Each row is a point on a tangle of strands that fork and nearly touch. The rows are in no order.
Points whose rows are less than 45.1 apart are linked; no others are. Some points are linked to none.
(270): [ 36 -13  46  11 -26 -18   0 -15   2   3   2 -13 -21 -18  25  10  32  -4
  -9  -2  -1  -7]
(1382): [ 32 -13  22  -9   1 -10  16  -5   6   9  23   4 -23   8   8 -26  12 -18
 -10  -6  23  -4]
(878): [-31  19 -24   5   1  20 -45  -8  26 -29   1   4  17  14 -17   8   1  -9
  -2   9 -27   7]
(87): [ -2  13   7 -16 -22   3   5   7  12 -24  -5  31  17 -13  21   1 -18 -10
  10  11 -26 -28]
(1389): [ 15   0   9  -5 -17 -11  11   7  -1  -4   3  12  14 -11  34  11 -14  16
  -6   3 -26 -12]
(14): [ 31  -6  47  17 -27 -21  -1 -26   9 -12  -3  -7  -9 -16  35  15  25  -9
  -6  16   2 -12]
(2054): [ 38  -3  24 -11 -32 -18   7 -13   7   9   1   2 -11  -8  30  -8   4   4
 -14   4 -21  -7]
(42): [-26   2   0  -4  13   9   7  14  -3 -15  -8   9  42   2  15  10 -17   2
  13   8 -10 -20]
(2120): [ 13  10 -18   0  11  -3  -5  -2  -5  10  36  -4   2  41   4 -31   9  -9
 -17 -15  -9  24]
(2121): [ 19   1   1  10  11  -3  -9  -6   3  16   4  -8 -18  38  -3 -18 -15 -18
  15 -21  21   0]
(995): [-29   8  -6   0   9  16   7  24  -3 -25  -4  10  37   2  12   7 -15  -3
  14  -3 -34 -15]
(538): [ 36   6  16  16  -6 -14  16  -9  -1  -9   5 -14  -4   6  36   5  -7   2
   8 -14  17  -1]
(2195): [ 31   0   7 -22 -30 -18  11   2  -2  12  -1   7  -4 -19  20  -4   7   9
 -21  -2 -33 -11]
(1331): [ 45  13  12  -6 -17 -18  -1 -19  11   3   2   8  -7  -1  16 -15   6 -23
 -14  16  32 -21]
(1812): [ -5  34 -24   5  -1  21 -25   5  15 -22  22   5  22   4  10  -4  -4  11
  -6  -8 -47  14]
(1822): [ 10  28 -16 -26  -9  10   6  -6   9  -2  17  15  14 -15  10 -18  -8  -8
 -12   5   4 -10]
(1509): [ 25  -9  10 -18  -4  -7  11  -4  10  14  27  15 -14   9   7 -25   3  -9
 -20  -3   8  -3]
(1252): [ 20 -11  25 -13 -26 -11   1 -13  18   6   0  18  -9  -6  25  -6  -9  -1
 -11  10 -10  -9]
(1317): [-14 -23  16  -8   1   6   6   6   5   7 -13  17  -7 -14  -3   8 -10   1
   5   9   6 -14]
(1254): [-19  19 -31 -10  13  26 -16   1  18 -10  27  13   3  10 -17 -20   7  -8
 -16  -4 -17  19]
(2107): [ -8  -3 -19 -22   0  17  16  20  -1   1   8   9  -1 -16  -7  -4   6   0
 -12 -18 -30   4]
(342): [-36  -9  -4   2  12   4  -5   0  -3 -14   0  -6  22  13  -2  15  -4  18
  17   7 -17  18]
(83): [  7  14 -18  -7   9   2 -16  -2   9  13  -1   9   8  10  -6 -16 -22  -7
 -15   5  24 -10]
(133): [ -3   7 -26  -4   6   0 -14  -7   3   6  37  -5   6  32 -10 -28  17  -4
 -20  -8 -16  29]
(3): [-32   6 -21   8  13  27  -1  24   4 -10  -6   0  -1   8 -11  13   4  -1
 -14 -15 -49  12]
(40): [  8  -6  13  10 -11  -8  15  -4  -8  21  -1 -14   1 -20  17  14   6   7
 -15  -1  15 -10]
(1794): [-33  -8  -6   3  23  10 -16  12  -4   0 -28  11  13   4 -15   8 -22   0
   9  16   3 -10]
(355): [  4   9  15 -15 -22  -7  11 -12   7 -20 -15  11  19 -25  27   6   0  -9
  -1  22   1 -30]
(527): [ -9   3 -17   6   8   1  -6  14  -6   8  -1  -7  17   1  10   9  -8  23
 -12 -19 -35  12]
(718): [-11 -23  44   7 -12  -6  16   2 -13   8 -14  -2   4 -29  11  23  12  11
   8  16  -5 -21]
(2090): [ 10  -6  -2   4  13 -13 -14  -3   8  -2 -11  -5 -13   6 -17  -9  -5   2
  11   2  48   5]
(688): [ 50  -6  31   5 -19 -21  17 -12  -4   5  11 -10 -25  -3  23  -4  22  -5
 -10 -13   5  -5]
(1720): [-33 -11   6  -5   1   6  32  27 -12 -21 -14  14  22   0  -3   6 -11 -19
  23  -4 -18 -25]
(1019): [-17 -11   3  15  18  -1 -20   7   3  15 -18   8   4   6 -16   8 -25   9
   6  12  20  -5]
(2012): [ 20  13   4  -6 -12 -13  -6  -6  21 -14  -2  28  11  -5  25   0 -30   0
   4  19   4 -22]
(304): [  4   2 -11 -28  -9   4  24  22  -6  -5   6   5   2 -28   2  -7  13   5
 -13 -17 -25  -6]
(377): [ 10 -21  11   3   9   0   4   4   6  18  19   4 -24  10   0  -5  -9   8
  -8 -16   2  13]
(1784): [ 12  16  -4  -7 -11   3   5   8   9 -15  11  18  14  -7  30   8 -25  16
   0   1 -28  -7]
(1562): [  8  -6  20  22  -1  -5  15  -1 -14  25   8 -21  -6 -10  13  14   3  14
  -6  -9  16  -1]
(1965): [ -1  26 -25  -9  -1  15  -4  27  -1 -14  12   5  14 -16   4  -2  -1  12
  -9 -24 -52   2]
(1994): [-32  18 -19  -8   1  14   3  16   0 -17 -18  13  26  -9  -7  -2 -18 -22
  13  -3  -1 -24]
(1563): [  8  -1  -7  18  14  -7 -35   2  12   4 -14   1  -3  30  -8  -4 -25  -2
   6  -6  22   0]
(557): [-18  32 -20  -2   2  21 -14   8  14 -25   3  25  28  -7  10  -2 -25  -8
   9   2 -23 -19]
(683): [  4 -12  -8   0  18   8  -5  12   8  11  21   0 -18  18  -4  -7  -3  11
 -12 -16 -13  27]
(1342): [  7  -9  -1   9  11  -5  14  -4 -16  18  16 -27 -19   8  -9  -6  13  14
   1 -12  16  27]
(1727): [ 38  -6   7   3  -7 -13   5  12  -7  23  17  -6 -15  15  18 -13  -5   8
 -15 -28 -11   3]
(482): [-12  -7  -3  -1  15  -6 -11  18 -12  -6 -43   7  10 -17 -19   6  -5   8
  15  15  35 -17]
(639): [-23  13 -19 -11   6   5  -6   6   4 -12 -25  10  32  -9  -6   1 -15  -8
   9   8  15 -23]
(1125): [ 24  16  -5 -15 -17  -1  13 -13   8   7  14  13   5 -12  19 -17  -4  -8
 -19  13   3 -15]
(1736): [-11   3  -3  -8  -5   9  26   0  -7  -5  -5  -8  14 -29  14  10   6   2
  -5   2  10 -14]
(984): [ -6 -11  -3   6   6  -1  11   0 -15  18   8 -19 -16   1 -11   3   5  25
   5  -7   1  30]
(881): [-20  -5 -17  -7  15   7  -1   2   1  -8 -22   6  -2  -7 -24   3  -8   4
  20  15  24   9]
(1062): [ 33  18  -2   0   0  -6  14 -10  -3  10  18  -7  -3  16  23 -14  -7 -11
  -9  -9  15  -1]
(1245): [-20  -4  -6  -3   5   8  19  -1  -9   1  -5 -13   7 -19   0  11   2  14
   6   2  11   5]
(1738): [-27  -6   0   8  13  18  11  -2 -27  20 -13   2 -16  -9 -24   9 -11  14
  16  19   2  19]
(1351): [ 35   5  -3  -4 -10 -15   9   6   3   9  17   4  -4   2  22  -8 -10  13
 -17 -19 -20   0]
(1887): [ -5  10   4 -18  -9   7  -6  10  19 -24 -12  37  19 -13   9  -1 -23 -12
  11  12  -9 -32]
(394): [ 30   9  14 -16 -27 -12  10 -24  11  -1   5   7  -3 -15  22 -11  12 -18
 -24  18  12 -15]
(2087): [-28  32 -32  -2  -5  24 -21   1   9 -17  14  -1  18   2  -4  -2   8  -1
 -10 -10 -45  12]
(1319): [ -3   6  19 -12 -26  -4  27  -1  -4 -22 -14   8  26 -28  27  12   9 -10
   3  14 -15 -34]
(659): [-28   6 -17   8  -9  10 -37 -17  20 -22  14  -3  12  24 -11  13  11   0
 -10   5 -37  19]
(1265): [-35   0 -17  -7  12  13  12   4  -7 -16 -20   4   6  -6 -20   5  -6  -4
  27  10   5   8]
(268): [ 26  -9  18   8  -3 -22 -21   5   4  -1 -28   3 -10 -16  -7   2   1   3
   2  15  51 -20]
(516): [  8   2  -3  13   4 -12  -1 -15   3  -9   9 -25  -1  25  10  -5  -1   6
  16 -17  19  22]
(1151): [ 33   0  18  14  13 -11  -3  -7  -4   4  -2 -12 -26   7  -9  -5   9 -18
  15 -11  58 -11]
(918): [ 22 -13  45  14 -22 -12   8 -10  -5  15   5 -16 -20 -21   9  14  25  -2
 -10   1  13 -13]
(1977): [-30   0 -16   1   9  28  12  27   4  -7  -7  12  -4  -3 -13   9  -5 -14
  -8 -16 -42  -5]
(1673): [-27 -10  18  -8   2  -2  27  17 -10 -21 -21   9  29 -10   0  11  -4 -14
  26  14   0 -35]
(2018): [ 16   4  -6  13  12  -6 -24  -6  10   5   0  -5  -8  37   1 -11 -26 -11
  10 -18  18   7]
(821): [-22  18 -24 -14  -1  20   8   9   6 -12   0  10  14 -13  -3  -5  -7 -10
   4  -8  -6  -9]
(1631): [ 36   3   5 -21 -18 -20  13   6  -8  11   1  -1   0 -29  14  -4  20  16
 -24 -11 -17 -11]
(1731): [ 30  24  -8   3  -4 -14  -5  -6  11  -7   2  15   7  11  24  -6 -29  -4
   0   9  19 -17]
(524): [ 12  -3  18  32   3  -4  12  -8 -18  20   7 -33 -12   3   7   9   8   6
   6 -14  31   1]
(2164): [-11 -14  -9  14   6  -1  -7  -3 -20  24   9 -21 -17  15 -22   0   7  26
   6  -8 -17  39]
(98): [  8  21 -27 -14   3   3 -23   6  17  -3  -3  20  14  -6  -5 -16 -21  -9
 -10   8  17 -12]
(1130): [-28   2 -26  -9   7  21  -3  -1   4  -2   1   3   2   3 -19   3  -1   0
   2   0 -15  21]
(1364): [  7  -2  -7 -10  11  11   0  15  11   6  25  14 -13  10   1 -14  -2  -1
 -27 -11 -20  13]
(2097): [  3  -5  -9  12   6  -8 -12 -10  -5  13  17 -28 -14  42  -6 -12   7   0
   2 -24 -16  34]
(1643): [  0 -11  10  12  15  -6  -1  -8  -2   1  -4 -11 -15  -1  -9   6  -3  12
  18   6  40  10]
(841): [ -4  21 -27  -7   8  13 -17   0  12  -1  33   1  10  15  -6 -20  14  -2
 -25  -9 -31  24]
(53): [ 16 -21  24   3  -3  -5   4   4  10  22  10   2 -25  -1   8   1 -12  10
   1 -13   5  -1]
(1023): [-43   3 -18  -2   4  12  22  11 -17 -16 -13  -6  15  -4  -7   6   3  -1
  21  -1 -16   9]
(1537): [ 11 -12  25  11   2 -14   9  -4   4 -16   0   1  13  -9  25  18  -4  12
   8   9  24 -15]
(925): [  9 -13  30  -9 -16  -5  -1 -15   6  19 -10   2 -16 -23  -7  -1  20 -12
 -11  19  29 -17]
(501): [ -3 -13  21 -23 -26   1  25  -3  -3  -1 -17   4  -2 -32  10   1  22 -12
  -5   3 -18 -16]
(1028): [ 19 -17  23   2  -5  -3  27   0 -17  24  15 -12 -26 -25  -7   4  31   8
 -12   5  18   4]
(1778): [-21 -20  11  -1   0  -1  29  24 -27   2 -19   0   0 -21  -3  20   3  17
  15  -5 -22  -7]
(621): [ 21  -5   5  -1   1 -22 -24   8   8 -11 -30  10  10  -9   0   0  -9   7
   5   8  41 -23]
(244): [-35  -3 -21  -8   3   8  24  21 -23  -9 -15  -7   7 -11 -17  10   5  10
  16 -14 -29  15]
(186): [-23   3  -8  12  12  -4 -34  -7  18 -16  -4   1  19  29  -2   7 -15   5
  10  11  -7  10]
(88): [-33   0 -27  -7  -6  10 -26 -20   5  -2  11  -3  -2  21 -35  -4  18  -9
 -11  16 -22  27]
(1589): [  8   3 -16 -24   5   4  20   5  -3   6  25   0   1  -7   2 -21  11   7
 -21  -8   3  12]
(899): [ 33   2  17   7 -14 -17  12  -8   8  -6   6   3  -3   7  33   1 -17   6
   5  -5   7 -10]
(1849): [-16  -3   4   6  12  15  13  -9 -23  20  -8  -2 -25 -16 -26   2   1  11
  10  24  26  13]
(1806): [ -4   4 -15  11   2   1 -28 -15  22 -12  19 -10  -3  40  -4  -3  -2  -6
  -3 -12 -17  28]
(735): [-18  16 -23   0   1   7 -12  -5  10  -9   9   1  24   6  12  -1 -18   5
   2  -1 -11   9]
(2081): [  3  -3  -6   5   7   0  -8 -16  -6  14  17 -19 -16  52  -8 -24  12 -20
   8 -25  -6  26]
(24): [ 24  -2  -2   5   7  -8  20  -2 -11  10  19 -26 -10   8   4 -13  20   5
  -8 -19  23  18]
(917): [ 27  31 -20   6  -2 -10 -11 -12  11  -3   9   1   9  20  19 -13 -27  -8
   1   2  23  -6]
(2147): [  5 -22  22 -10  -6  -3   5  -1  14   7  -2  15 -11 -10  10   5 -10   4
  -5   0  -2 -10]
(540): [ 17  24 -17 -13  -8  14  -2  10  18  -8  30  25  -2  -4  13 -10 -15   1
 -21  -5 -31  -2]
(521): [ 10  10   0 -10  -2 -15 -13   4   9 -20 -29  15  24 -18  10   2 -10   2
   6  19  29 -32]
(1213): [ -3  -2 -15  10  17   7 -19  -2  20   0  20  -2 -13  36  -7  -7  -3   0
 -15 -12 -15  28]
(1502): [-16   2  -5 -13 -11   9  17  20  -4  -1  -6  10  17 -17  13   8 -11   2
  -6 -10 -31 -18]
(54): [  9  -6 -20  -8  11 -14   2   9 -16  19  14 -18  -8   9 -15 -15  23  24
 -13 -18 -13  31]
(1900): [ -4  -5 -10   7  -4  -9  -3 -29 -12  12  13 -28 -13  34 -21 -14  17  -4
  12   0  15  36]
(651): [  9  -9  21  -4 -16 -13  18  10 -12  -2  -9   2  19 -24  31  15   2  18
  -4   2 -23 -22]
(1071): [-33 -11 -20   5   0  10 -15  -2  -8  -7  -4  -9  -1  13 -23  13  13  14
   2   1 -49  32]
(1123): [ 15  12   7 -15 -17 -13  -4  -5   9 -16 -25  18  21 -22  15   3  -7 -10
   1  26  15 -36]
(1725): [ 11  23 -20 -12 -12  12   4  25   0 -12   9  19  12 -18  13   0  -9   9
 -10 -16 -54  -9]
(196): [  7   1   5 -30 -34  -3  17  16  -2  -8  -8  19   5 -26  16  -5   6  -2
  -7 -10 -50 -22]
(2151): [ -3  -3 -27 -14  14   1  -5  16 -10   9  11  -9  -1   2 -17  -7  20  22
 -13 -16 -36  30]
(1372): [ 16  30 -26   5   2  -2 -24 -13  15  -3  16  -2   6  30   7 -18 -20 -11
  -2  -5   7   7]
(708): [ -9   1 -27 -20  10  15   8  21  -5   4  12   3  -4  -5 -19 -11  16  11
 -15 -13 -33  25]
(2032): [  2   8  11 -21 -34  -5   9   1   9 -16  -5  24   9 -19  28   1  -3  -6
   4   8 -43 -18]
(1479): [ 32  13   8  10   0 -16  -9  -6   6   5 -12  -3  -5  11  11  -8 -16 -16
   4  -8  42 -18]
(529): [-49   0 -24   8   5  15 -12  -5 -12  -8 -23   2   7  17 -31  13  -3  -7
  17  19 -22  13]
(252): [ -4   5   0   2  10  -2 -15   3  15  -8  -7  14  24   5  14   4 -30   8
   6   8  11 -13]
(2082): [ 36   1   3   1  -4 -14  20   1 -13   6  16 -20  -5  -8  14  -5  21  11
 -18 -18   9   7]
(418): [-14 -26  31  -4  -7  -2  27  15 -15   1 -17   3   1 -28   5  19  11  14
   9   4 -15 -14]
(1927): [ -8  12 -10   6  16  -1 -37   1  19 -22  -5  10  26  17   5   2 -27   8
   7   3   7  -1]
(2026): [-13  -5 -18  11  14   0 -45 -13   3   7  -9   0 -16  33 -42  -3   3  -9
  -1  19   5  25]
(1528): [-15  -6  15 -10   1   4  16   8  -3 -17 -13  15  31 -11  16  11 -15   0
  15  12  -4 -26]
(1921): [ -8  10 -20 -22  14  15  -5   3  22  -8  22  14  -1   0 -12 -18  -5  -5
  -9  -2   1  11]
(119): [ 18 -12  33   9  -9 -13  -8 -19   7  -8 -20   2   2 -23  12  17  13  -8
  -4  22  33 -26]
(1828): [ 18  14 -12  -9   2  12  -3   3  15   5  31  21  -4  11  10 -19 -14  -7
 -28  -3 -13   2]
(2020): [ 15  -1  -7 -28  -4   1  24   8  -3   0  16  -2  -1 -24   0 -12  24  13
 -16 -12  -2   5]
(2125): [ -3  21 -22  -3   2   4 -17 -16  11  -1  16  -5  12  19   4 -11  -9  -2
  -6  -3   4  14]
(1734): [-27  -7 -19  12  18  15 -37 -10   9   2 -12   1  -8  23 -31   6  -5  -3
  -6  17  -9  18]
(575): [ 34   0  39  26 -12 -14   4 -16  -1   3  -1 -10  -9  -2  23  16   6 -15
  -1  -1  32 -25]
(479): [ -5  -5 -18  11  13 -13 -41  -9   3  14  -9  -7 -12  36 -32 -14  -5  -9
   7   5  21  20]
(706): [  0   0   3 -14  -9   1  16  -6   2   2 -13   1   5 -27   4   7   7 -13
 -10  11  22 -21]
(192): [ 24   1  16  17  17  -2  10  -8 -14  12  10 -22 -29  13 -11 -13  20 -19
  12 -10  50   3]
(344): [ 35   0  32   8 -25 -21   7 -20   9 -13   1   3  -6  -6  37  12  -2  -2
   0  14   3 -16]
(198): [ 24 -10  31  15  -9  -7  19  -6 -14  26  19 -16 -26 -14  -1   3  29  -7
 -15  -7  25  -6]
(1384): [-16   1 -21 -10  13   3 -13 -14   7  -4  -4  -7   2   4 -19  -8  -3   4
  11  11  21  21]
(336): [  2   2  -4 -33 -26  -2  26  19  -6  -7  -7   9   2 -30   4  -7  16 -11
  -2 -19 -33 -18]
(791): [-10  35 -22   2   1  27 -16   9  15 -23  15  19  16  -7  11  -1 -19  -3
  -1  -2 -34  -6]
(869): [  7 -11  42   1 -16 -11  11  -5  -7  -1 -10  -2  13 -23  30  19  10   6
  -3  15  -7 -25]
(331): [ 21  21 -13  -7 -15   9   0  13  10 -10  20  28   6 -11  21   0 -17  11
 -11  -2 -41  -7]
(824): [-45  -8 -16   7  12  24   3   6 -20   0 -21   3  -7   6 -28  14  -4   0
  13  13 -32  24]
(789): [-24 -19   7  -8  -2  11  21  11  -7   5 -14  13  -4 -17  -6   9 -11 -10
   9   3 -10 -18]
(1415): [-28  -6 -10   2   1  -3  -5   0  -7  -7  -2 -19  18   9   0  11   5  28
  14  -6 -20  26]
(376): [ -8  25 -19 -25 -13  17  12   2   5 -11  12  11  16 -24   8 -10  -6 -10
  -4  -5 -10 -14]
(796): [ 17  -4   1   5  14  -4   5  -2  -6  17  22 -14 -21  41  -3 -25   3 -16
  11 -26   8  14]
(1297): [-25 -14 -13  12   2   3 -13  -9 -11  10   3 -14 -10  23 -19  10   5  15
  -1   4 -31  39]
(961): [ 29  10  13  18  13 -12 -14   0  -3   4 -16 -17 -17  16  -1  -9  -3 -16
  21 -15  53 -14]
(367): [ 14  -7  22  11   1 -12   0  -9   6 -14 -11  -5   9 -17  14  17   3   1
   1  14  40 -22]
(1133): [ 48   9  16   2   1  -7  12 -11  -7   2   8  -8 -17  18  15 -19  10 -32
   1 -11  39 -18]
(435): [ -5  -5  -7  11  20  -3 -38   9  10   6 -20  10   2  13 -15   0 -25   6
   3   5  20  -3]
(1606): [  0 -13  20  10   7  -6  19   4 -10  -8   2 -10  15 -17  20  23   5  23
   7   6   9  -4]
(449): [-32 -13  -4   7  14  22  15   8 -20  14 -14   3 -10  -8 -20  12  -9   5
  11   6 -20  14]
(1032): [ -4  -4   1  12   8 -10   3 -10   2  -4   5 -20   8  12  13   5  -6  17
  16  -9  13  15]
(1501): [  5  -3 -10  -5   0  -4   8  15  -6   9   5 -13   7 -14  11   2  -1  26
  -9 -18 -17   6]
(720): [  2  -5   8   8  10   6  11  -9 -18  30   3  -6 -24 -16 -24  -1   8   3
  -2  17  41   1]
(2045): [-36   1  -6   4  15  17   3  23   2 -28  -5   9  29   9   0  16  -9   5
  14  -5 -42  -2]
(159): [ 13 -14  41  19   1 -12  -7  -4   0  14  -5  -1 -27  -9 -16  10   0   6
  15  10  44 -17]
(2209): [ 11   3  -5  -9   7  -1  -2  -6   6  22   5   0   1   2  -5 -15  -7  -9
 -20   4  30  -7]
(293): [-32  -1 -10   2   8  27   2  23   7  -8 -14  23   4  -2  -8  14 -18 -20
  -5  -6 -21 -17]
(1217): [ 20 -11  49  31 -11  -8   2 -15   0  10   7  -8 -30 -10  -7  14  20  -8
  12   0  43 -14]
(877): [-21 -15  20  -4   4   0  21   6  -9 -15 -27  11  12 -23  -8  16   5  -7
  25  20  15 -24]
(127): [-29  -5 -25  -6  -5   3 -23 -27  -1   0   1  -5  -4  18 -34  -2  10  -4
   6  18  -8  33]
(1541): [-21  -2 -29  -4   0  13 -20  -7   4  -7  18  -1  -9  23 -27  -3  26  -3
 -16   4 -38  35]
(1282): [ 12   1 -14 -10  11  -8  14   3  -7  14  34  -4  -1  21  -1 -27   8  -2
 -20 -12   5  18]
(212): [-21  -4 -23  -8   5   1 -16 -23   0   2   1  -7  -4  15 -29 -12   9   2
   6  15  15  31]
(329): [-16  -9  21 -13 -26  -6  34   7 -11 -17 -22   1  12 -28  13  12  17 -12
   5  -1 -19 -27]
(960): [-20  -8  -6  -6  10  -1  -2  22 -11  -7 -43  18  12 -16 -24   6  -9  -7
  21  18  20 -24]
(1957): [ -2  -7  -5  12   7  -6   6 -19 -21  26  16 -27 -21  26 -20 -14  19   5
   9  -3  15  36]
(1569): [ 48   1  26   0 -11 -14  21 -12  -5   3  16  -4 -24  10  22 -14  20 -25
  -5 -12  20 -11]
(1651): [ 26 -14  35   4 -11 -14  -6 -17   6  15  -6   0 -24 -15  -7  -3  24 -21
  -9  16  38 -16]
(1370): [-13 -15  31   0  -6  -3  10  -2  -7 -11 -41   9   7 -30  -5  17  14 -20
  13  29  18 -36]
(156): [-13   4 -10 -15   2   7   5   1   5   1 -21   8  12 -22  -7   0 -12 -12
   0   7  21 -20]
(1134): [ 16  13 -17   9   2  -5 -12   7   7   0  18  -9   3  27  14  -6  -7  12
 -13 -24 -29  23]
(1443): [ 11  -4   5   2   8  -2   4  -6  -5  25   5  -9 -13  -1 -10 -10   5  -8
  -9   5  46  -7]
(251): [  8 -17  26   9   2 -11   3  -6   9   4  -3   1 -21 -10  -8  10  -2   6
  12   2  36  -8]
(1359): [ 35   1  28  23  -4  -8  14 -14  -5  -2   3 -17 -15   6  21  12   2 -11
   9 -15  31 -13]
(1757): [ 33  -1  10  12   1 -12  13   3  -6  17  14 -13 -16  23  21  -8 -14   1
   3 -31  -6   2]
(1446): [-36   3 -23   7   5  21 -15  10   3 -19  -3 -10   1  13 -20  18  19   5
 -10  -9 -59  24]
(1425): [-37  11 -13  10   8  16 -19  14   6 -28   1   1  29  16  -3  19  -1   5
   5  -3 -50   9]
(1586): [-22  -7  -3  19  17   6 -20  -4  -7  23 -12  -7  -6  12 -23   6 -16   9
  13  18  18  13]
(556): [-10 -14  13   1   3  11  31   1 -24   3 -12  -7 -18 -32 -13  21  16   9
   8  16  13   5]
(668): [ 28  17 -22  -3   1  -5  -6  13   2   2  22   4   6   4  15  -5 -10  18
 -18 -20 -31  13]
(1344): [ 13  -2   8  14  19  -4  11  -8 -21  19  18 -18 -29  25 -18 -24  19 -10
  12  -9  41  12]
(2091): [ 41  -1  22  -1 -11 -17  -6 -17   7   5  -5   1 -15  -5   1  -8  13 -27
 -13  11  45 -20]
(121): [ -6   0 -15  14   5   5 -15   6   6   4   9  -7   8  15   6   8  -6  18
 -15 -15 -35  21]
(1016): [ -3  11  -6  -4   1   3  -1   2  14 -14   6  10  23  -1  23   5 -25   8
   2   3  -6  -5]
(566): [  2 -15  16   1   1   5  31   0 -20  17   2 -10 -22 -34 -10  10  22  13
  -4   9   9   7]
(585): [-14  29 -32  -8  11  17 -31   8  21 -12  -3  15  13  -2 -15 -10 -15 -12
  -9   2   0  -4]
(2096): [  3 -12  34 -14 -22  -5   3 -22   8  12 -17   4 -11 -26   7  -4  21 -15
 -13  19   9 -17]
(1092): [-21 -14 -11  -8   3   6  25  28 -24   1 -16  -2   1 -17 -12  12  -1  12
   9 -17 -34   0]
(1404): [  1  -4  -8  12  19  -4 -25  -8  -7  26   2  -9 -21  41 -31 -23   0 -14
   6  -2  27  18]
(963): [ -2  -7  14  17  10 -12  10   3  -8  -4   4 -21  17   1  20  16  -3  28
  12  -6  10   8]
(392): [ -9 -11  -8  -7   2   4  18   6  -8  10   2  -8  -2 -16  -1   6   5  18
   0  -5  -4  13]
(2127): [-25 -18  15  -8 -13   6  27  21  -3 -12 -17  20   6  -9  -1   8 -10 -21
  14  -4 -27 -27]
(1493): [-19 -14  17   3   3   8  30   3 -19  -6 -18   1  -8 -31  -9  23   8   3
  16  19  22 -10]
(303): [ 15   1  -9  -4   6 -15 -23   7  13 -10 -19   3   2   1  -6  -8 -10   6
   7   5  43  -7]
(1007): [  5 -14  27 -20 -23  -5  13 -13   5   9  -8   1 -12 -30  11  -6  26  -7
 -16  10  -9 -11]
(1306): [-13  23 -27   4  13  14 -44  -8  27 -16   4   7  13  18 -11  -5 -11  -9
  -8   3  -7   7]
(166): [  7  -3  -4  11  21  -5  -6  -8 -10  20   6 -11 -26  30 -29 -26   6 -12
  12   0  42  15]
(673): [  7 -11   6   1   6 -10 -11   7  -7   1 -32   5 -11 -25 -23   5   1   7
  10  20  46 -16]
(1401): [  7  -8 -18   1   1 -13 -11   1 -11  13  23 -22 -11  31 -14 -14  19  11
 -10 -20 -25  41]
(915): [ -3   0  14  27   6  -4   0 -12 -15  20   4 -34 -16  23  -6   0   1   2
  23 -14  26  12]
(1570): [  0 -14  38   3 -11 -10  -8  -8   1 -12 -34   9  15 -31   3  20  20 -10
   1  30  23 -35]
(1797): [-22  25 -29  -4  -1  21  -4  18  -5 -22  10   2  21 -10  -5  -2   0   2
   6 -22 -51   4]
(1088): [-40  -7 -16  12  13  16 -31  -4   1  -7 -23   4   7  20 -35  16  -6  -4
   7  23 -20  17]
(131): [ -8  -3  10  29   5  -5 -12 -18 -19  16  -1 -25 -22  25 -22   0   0   5
  31   3  31  22]
(1484): [ 39   0   8  -9 -18 -17  18  -1  -9   8  10 -13  -7 -24  16  -2  32   7
 -29  -5  -2  -3]
(2039): [-20  -9 -14  12  -8  -2 -34 -16  18 -15  14  -9   6  33 -11  11   7   2
   0   2 -28  27]
(1789): [-27  -9  -2  10  17  -2 -19  -4  10 -11  -4  -3  16  21  -4  10 -14  12
  20   8   2  16]
(764): [-34  -6 -10   2  18  23 -11  18   9  -6 -20  17   6   4 -16  13 -21  -9
   3   7 -11  -9]
(1361): [-18 -10   0  21  10  -1 -10 -15 -12  22  -3 -13 -16  19 -23   4 -11  11
  14   9  16  26]

A fork is a point with three links. Follow the links from the first point to the second and name the forks in between, in order.
(841), (2107): (304)
(1382), (963): (1569) (270) (877)
(673), (1217): (621)
(1092), (53): (1784) (331) (683)
(336), (1977): (304) (1019)
(244), (1797): (1784) (331)

A fork is a point with three links, a tip a point with one. Leave the first point through the second and follow the links. Name the first fork or tip that comes.
(984), (2164): (1019)
(1443), (2209): (683)
(1265), (1023): (1784)
(1738), (449): (1479)
(1589), (1282): (1921)
(1493), (556): (270)
